Each row is a point on a landscape with many valleys, with its height.
From any point a ball rolls to the lowest of the 2 points nearest to it. It stops when none of these is lower. Distance is the straight distance between rows; heights are no part of it.
mudi (h 223): [117 138  89  41  77 109  81 129 114 113 127 165 145 114 116 124 157  84
 150 141]
Latag (h 266): [ 98 137 100  96  60 128 116 121  81 125 140 150 111 137  65 126 120  93
 149  77]
Selun (h 510): [177 125 133 127 120 147 179 118 103 109 129 112  94 122 156 195 118  34
 144 135]
dil (h 676): [139 112 149 135 154 153 134  62 135 105 173  80 101 114 157 108  83  51
 145 136]
nosu (h 429): [ 94  93 159 163 108 152 109  89 145 148 132 142  69 142 152 156 141 154
 161 150]
piba (h 192): [111 105 166 154 119 152 124  61 144 104 171 117 107 149 202  96 150  60
 191 189]
bibaf (h 187): [107 123 198 151  77 152 124 146  83 179 130 105  58 123 135 138  94 144
 109  90]
fozuv (h 2): [111 157 148  88  95 101 162 148  61 161 117 114  99  90 122 119  99 106
 102  82]
Voral (h 420): [128 120 154 127 123 177 126 136 146 137 114  97 144  83 132  99 104 108
 161 146]
gog (h 391): [114 107 167 160 126 150 135  82 147 164 111 103  70 166 160 158 189 194
 132 154]
zipo (h 486): [135 114  75  84 150 105  96 161 165 154 184 155 138 134  97 178 105 152
 132 125]
mevi (h 410): [114  98 123 117 124 184 116 114 140 183 123 111  92 112 104 164  91 145
 215 119]
Remoz (h 419): [144 136 128 139 126 139 170  97 100  94 137 143  68 147 127 172 135  55
 135 126]
vetem (h 310): [142 124  90 123 167 163 119 130 170 119 121 155 114 156  53 160 127 123
 185 144]
Kegav (h 298): [102 112 121 134 140 150 137 139 141 187 130 118 117 118  71  72 126 182
 126 128]
nivu (h 395): [128 139 104 127 106 129 139 170 126 119 129 165 124 126  93 159 126 159
 149  95]
rurem (h 416): [121 177 167 177 126 123 176 154  93  93  99 136 124 146 117  90 140 106
  93  96]
rikuf (h 446): [160 140 108 172 152 111 183 161 116 103  79 130 181 124 137 151 166 128
 148 122]
fibuz (h 612): [170 132 172 133 138 152 139 121 128  92 104 112 128 101 205 131 148 110
 149 152]
pab (h 237): [ 84 141 107  55  41 118  75 118  98 127 126 169 127 124  80 123 140  66
 147 107]
fepi (h 158): [ 74  85  88 115 103 114  57 107 180 135 151 137 147 123 162 113 120 146
 162 157]
Razo (h 378): [147 103 148 158 131 169 157 130 161 160 113  86 152  92 131 105 108 178
 155 148]
Guz (h 451): [143 134 138 109 131 172 101 168 145 115 119 108 143  85  95  83  70 133
 144 128]
sepaz (h 476): [152 101  80  92 173  76 151 162 141 194 167 140 160 123 117 172 126 167
 113 140]
gibu (h 287): [121  98 107 150 125 114 140 120 130 205 117  75 161 130 158 163 149 217
 107 134]
nin (h 507): [142 141  91  60 185  91 127 143 106 173 180 137 149 127  71 118 123 122
  75 145]
Guli (h 346): [141 110 198 160  96 145  96 100 132 119 148  95 115 127 204 128 114 203
  98 120]
gam (h 302): [119 146 182 214  97 131 188 138 114 114 117 108 108 140 130  88 108 109
  93 112]
luze (h 261): [107 142 143 163  72 125 157 105 111  94 138 150  77 171 107 149 124  39
 138 113]
nugep (h 326): [153 176  90 126 118 113 148 151  95 118 131 132 154 146  34 114 113 114
 102  81]
Mema (h 635): [153 120 178 136  99 143 115 141 126  81 118 119 125 102 190 149 112 100
 130 110]
nukob (h 379): [110 135  87 134 123  91 146 128 130 132 140 154 148 139  77  88 170 141
 131 121]
roke (h 227): [142 120 107 125 179 144  72 121 202 105 157 135 133 145 133 112 101 141
 137 179]
Tuk (h 174): [ 75 111  95 107  93 104  63 139 169 106 144 171 154 144 120 115 134 128
 134 139]
pef (h 571): [184 122 167 145 130 146 180  96 125 110 124 105  95 111 191 164 132  78
 167 154]
numo (h 392): [126 153 142 122 141 140 105 136 134  63 122 163 127 159 133 128 155 111
 110 132]
fadud (h 46): [132 122 144  99 150 156 120 132 133 133 113 137  84 109 122 162 130 136
 147 144]
tenu (h 339): [134 147 135 129 169 135 103 142 146 102 128 161 113 165  87 117 137 150
 105 132]
Nileb (h 309): [104 119 153 151 102 150 131 105 150  78 127 143 113 140 152 103 137  31
 187 167]
Tono (h 229): [ 96 142 139 128 140 135 164 121 100 173 107 112 116 114 101  72 128 150
  94 119]
mozo (h 399): [ 98 134  72 139 115  99 108  76 127 122 162 181 118 179  72  86 169 135
 115 128]
Zol (h 418): [141 139 120  92 107 147 114 198 131 123 117 122 158  83  71 114  97 123
 141 104]
mef (h 375): [120 147 159 125 134 100 129 149 102  89  88 151 147 149 165 103 194 115
  94 137]
Suk (h 149): [169 170 115  92 215 124 157 126 113 123 119  97 131 105 104 102 123 107
 101 142]
dapob (h 663): [166 116 131 139 138 142 132  93 116  49 162  78 134 115 162  89  88  37
 114 119]
zutut (h 294): [141 145 113 121 139 167 108 157 147 122 120 134 102 145  64 184 105 129
 181  96]
dalez (h 161): [107 157 133 109 184 105 138 122  85 179 108 128 127 121 104 100 151 148
  71 132]
letut (h 270): [170 147 160 115 184 122 120 122 105 112 103 144 105 145 203 194 155 139
  95 142]
bosub (h 422): [125 167 196 133 144 116 153 141  89  92  98 133 142 141 151  76 153  81
  84 134]
sare (h 360): [152 141 147 173 189 122 153 108 139 139 120  96 152 153 143 137 145 195
  96 141]
gel (h 366): [124 122 117 174 121 152 166 107 154  64 112 130 135 136 128 107 168  40
 170 154]
Fegi (h 650): [157 127 151 146  93 148 137 141 123  69 142 103 141 118 178 116 104  52
 122 129]
Guge (h 469): [ 90  76 128 151 104 156 131  87 165 185 136 118  91 115 121 128 117 150
 183 130]
Vamev (h 376): [148 125 178 168 152 150 120  93 165 145 116  96 112 167 151 142 155 222
 106 158]
Ninar (h 330): [158 120 170 121 133 146  74 133 147 122 135 126 114 127 192 158 117 205
 106 137]
voz (h 71): [ 98 102 145 134 128 129  94  37 157 130 170 111 107 124 201  97 125  98
 172 161]
Sizep (h 691): [127 118 187 160 120 168 115  66 144 124 155  90 109 119 154  95  66 116
 146 133]
sisip (h 354): [126 154 102 129 121  91 165 151  99 125 119 125 171 111  79  87 121 121
 118 101]
tamu (h 501): [139 135  58  57 154  95 112 114 118 119 178 117 142 136  75 109  98  96
  97 109]
Dof (h 207): [118 151 102 108 146  69 151 124  69 156 132 135 141 112 130 146 136 137
  83 105]
soguz (h 128): [100  83 133 107 134 130  95  81 158 151 148 106 116 107 178 102 134 138
 150 167]
ful (h 262): [101 125 104 147 126  79 142 148 119 151  85 144 174 143 158 173 178 179
  91 138]
vafi (h 289): [102 120 164 166  71 166 124 153 123 157 127 129  85 131 101 139  92 150
 145  79]
pinap (h 412): [ 95 138  86 117 154 104  97  85 132 101 177 147 107 164  77 104 127 117
 110 144]
Vit (h 413): [152 122 112 194 140 133 171 115 150  79  89 125 154 132 153  98 152 113
 154 133]
feb (h 470): [156 130  76 126 177  64 164 154 155 151 143 152 199 136 104 177 154 159
 119 143]
sudo (h 252): [117 110  84 112 172 143  92 103 206 117 142 142 150 153  92 131 117 108
 179 177]
defef (h 234): [130 141  91 126 151  58 115 140 115 117 160 155 158 141 136 146 126 158
  66 114]
kud (h 341): [ 88 139 162 116  98 100 119 149 101 122 110 146 139 121 162  93 146 142
  88 116]
tuz (h 311): [145 124 145 127 135 101  89 157 121 102 109 150 142 148 194 175 144 170
  92 129]
nemu (h 226): [ 85 123 138 116  87 161  89 118 147 145 105 151  87 133 120 153 104  87
 188 118]
Gufin (h 494): [138 126  78  83 145 125  90 151 136 122 178 141 139 140  69 142  78 126
 112 114]
birug (h 383): [ 98 117 100 114  83 102 127 165 100 147 121 142 138 105 128 146 132 172
 131  89]
ritev (h 340): [129 110 131 162 118 158 129 175 160 172 104 107 139 120  80  89 102 175
 138 119]
Zopu (h 256): [158 143 108 114 172 128 177 129 126 120 105 117 155  98 133  96 147  95
 132 149]
tos (h 44): [ 97 121 145 132  65 149 130 136 126  99 116 157  92 131 120 159 124  72
 155 104]
kebu (h 169): [147 100 115 117 160 114 107 105 146 146 149 109 151 124 183 108 145 173
 120 163]
niz (h 297): [112 107 162 138  77 130 134 111 119 190 108  65 145 115 186 127 151 196
 101 117]
zenu (h 364): [ 98 125 102  88  78  85 119 159  98 139 135 141 153  86 141  99 134 135
 105 103]
terep (h 319): [ 75 122 107 105 117 167  81 107 160 159 115 130 104 131  93 157  57  98
 220 111]
vodem (h 324): [176 157 167 142 197 130 139 162 115 110  93 119 150 132 137 148 113 147
  75 121]
nida (h 461): [173 153  94 160 187  88 172 145 126 120  99 133 200 143 118 170 152 149
 102 141]
teteg (h 248): [116 108  71 122 116  55 120 152 141 142 149 167 168 151 151 154 159 181
  96 135]
zal (h 105): [130 148 181 132  70 123 159 160  70 160 128 119  81 103 149 151  84 105
  96  88]
rik (h 314): [ 97 123 191 136  84 127 139 140 107 166 102 109 129 102 191 107 141 150
 101 128]
vavus (h 139): [106 111 159 198  79 143 151 135 126 118 119 123 101 130 132 107 107 151
 122  89]
Dema (h 275): [116 105  84 164 141 101 168 132 140 171 107 115 157 143 145 142 175 193
 134 142]
surun (h 300): [147 142  60  93  79 104 130 125  83 130 162 151 147 142  27 104 133 116
 129  78]
nime (h 200): [115 128  92  83  92 102  90 158 126 101 127 187 124 135 131 153 163 125
 134 137]
bav (h 384): [120 139  99 102 107 141 126 151 125 130 122 127 181 102  45  69 127  93
 155 115]
sokop (h 199): [161 127 152 113 167 145 132 119 113 148 108 142  75 137 150 193 151 152
 112 136]
romi (h 331): [168 121 102  74 146 137 130 146 143 123 104 119 146  64 143 136 134 103
 143 148]
sezi (h 263): [176 150 145 130 199 162 143 146 133 132 113 118 118 131  89 121 120 152
 107 146]
fir (h 201): [154  96 123 150 169 144  84 109 176  96 160  92 164 124 185  97 117 154
 127 167]
vip (h 381): [159 172 142 139 161 124 147 149  81 106 111 121 128 138 115 160  97 132
  81  81]

Call two points neighbours if one is among the 2 nearest of the other. Go from one point of each pair to the other, from neighbour to neighbour, staying as low as possible. Name the highest point that can't be avoided.
tos, dalez => Guge
vavus, fozuv => vafi
fozuv, dalez => Dof
zutut, voz => vetem

Two balls start at each pair of points below. Name the first point that both come to, or write never.
sisip, Gufin => voz
tamu, bav => voz
birug, nukob => never
bosub, rikuf => never
vetem, Zol => soguz

Write out the way that a ball takes from each point below.
Voral => Razo ritev Kegav Tono dalez
Guz => Zol bav sisip nugep surun Latag pab mudi nime Tuk fepi soguz voz
mozo => nukob sisip nugep surun Latag pab mudi nime Tuk fepi soguz voz
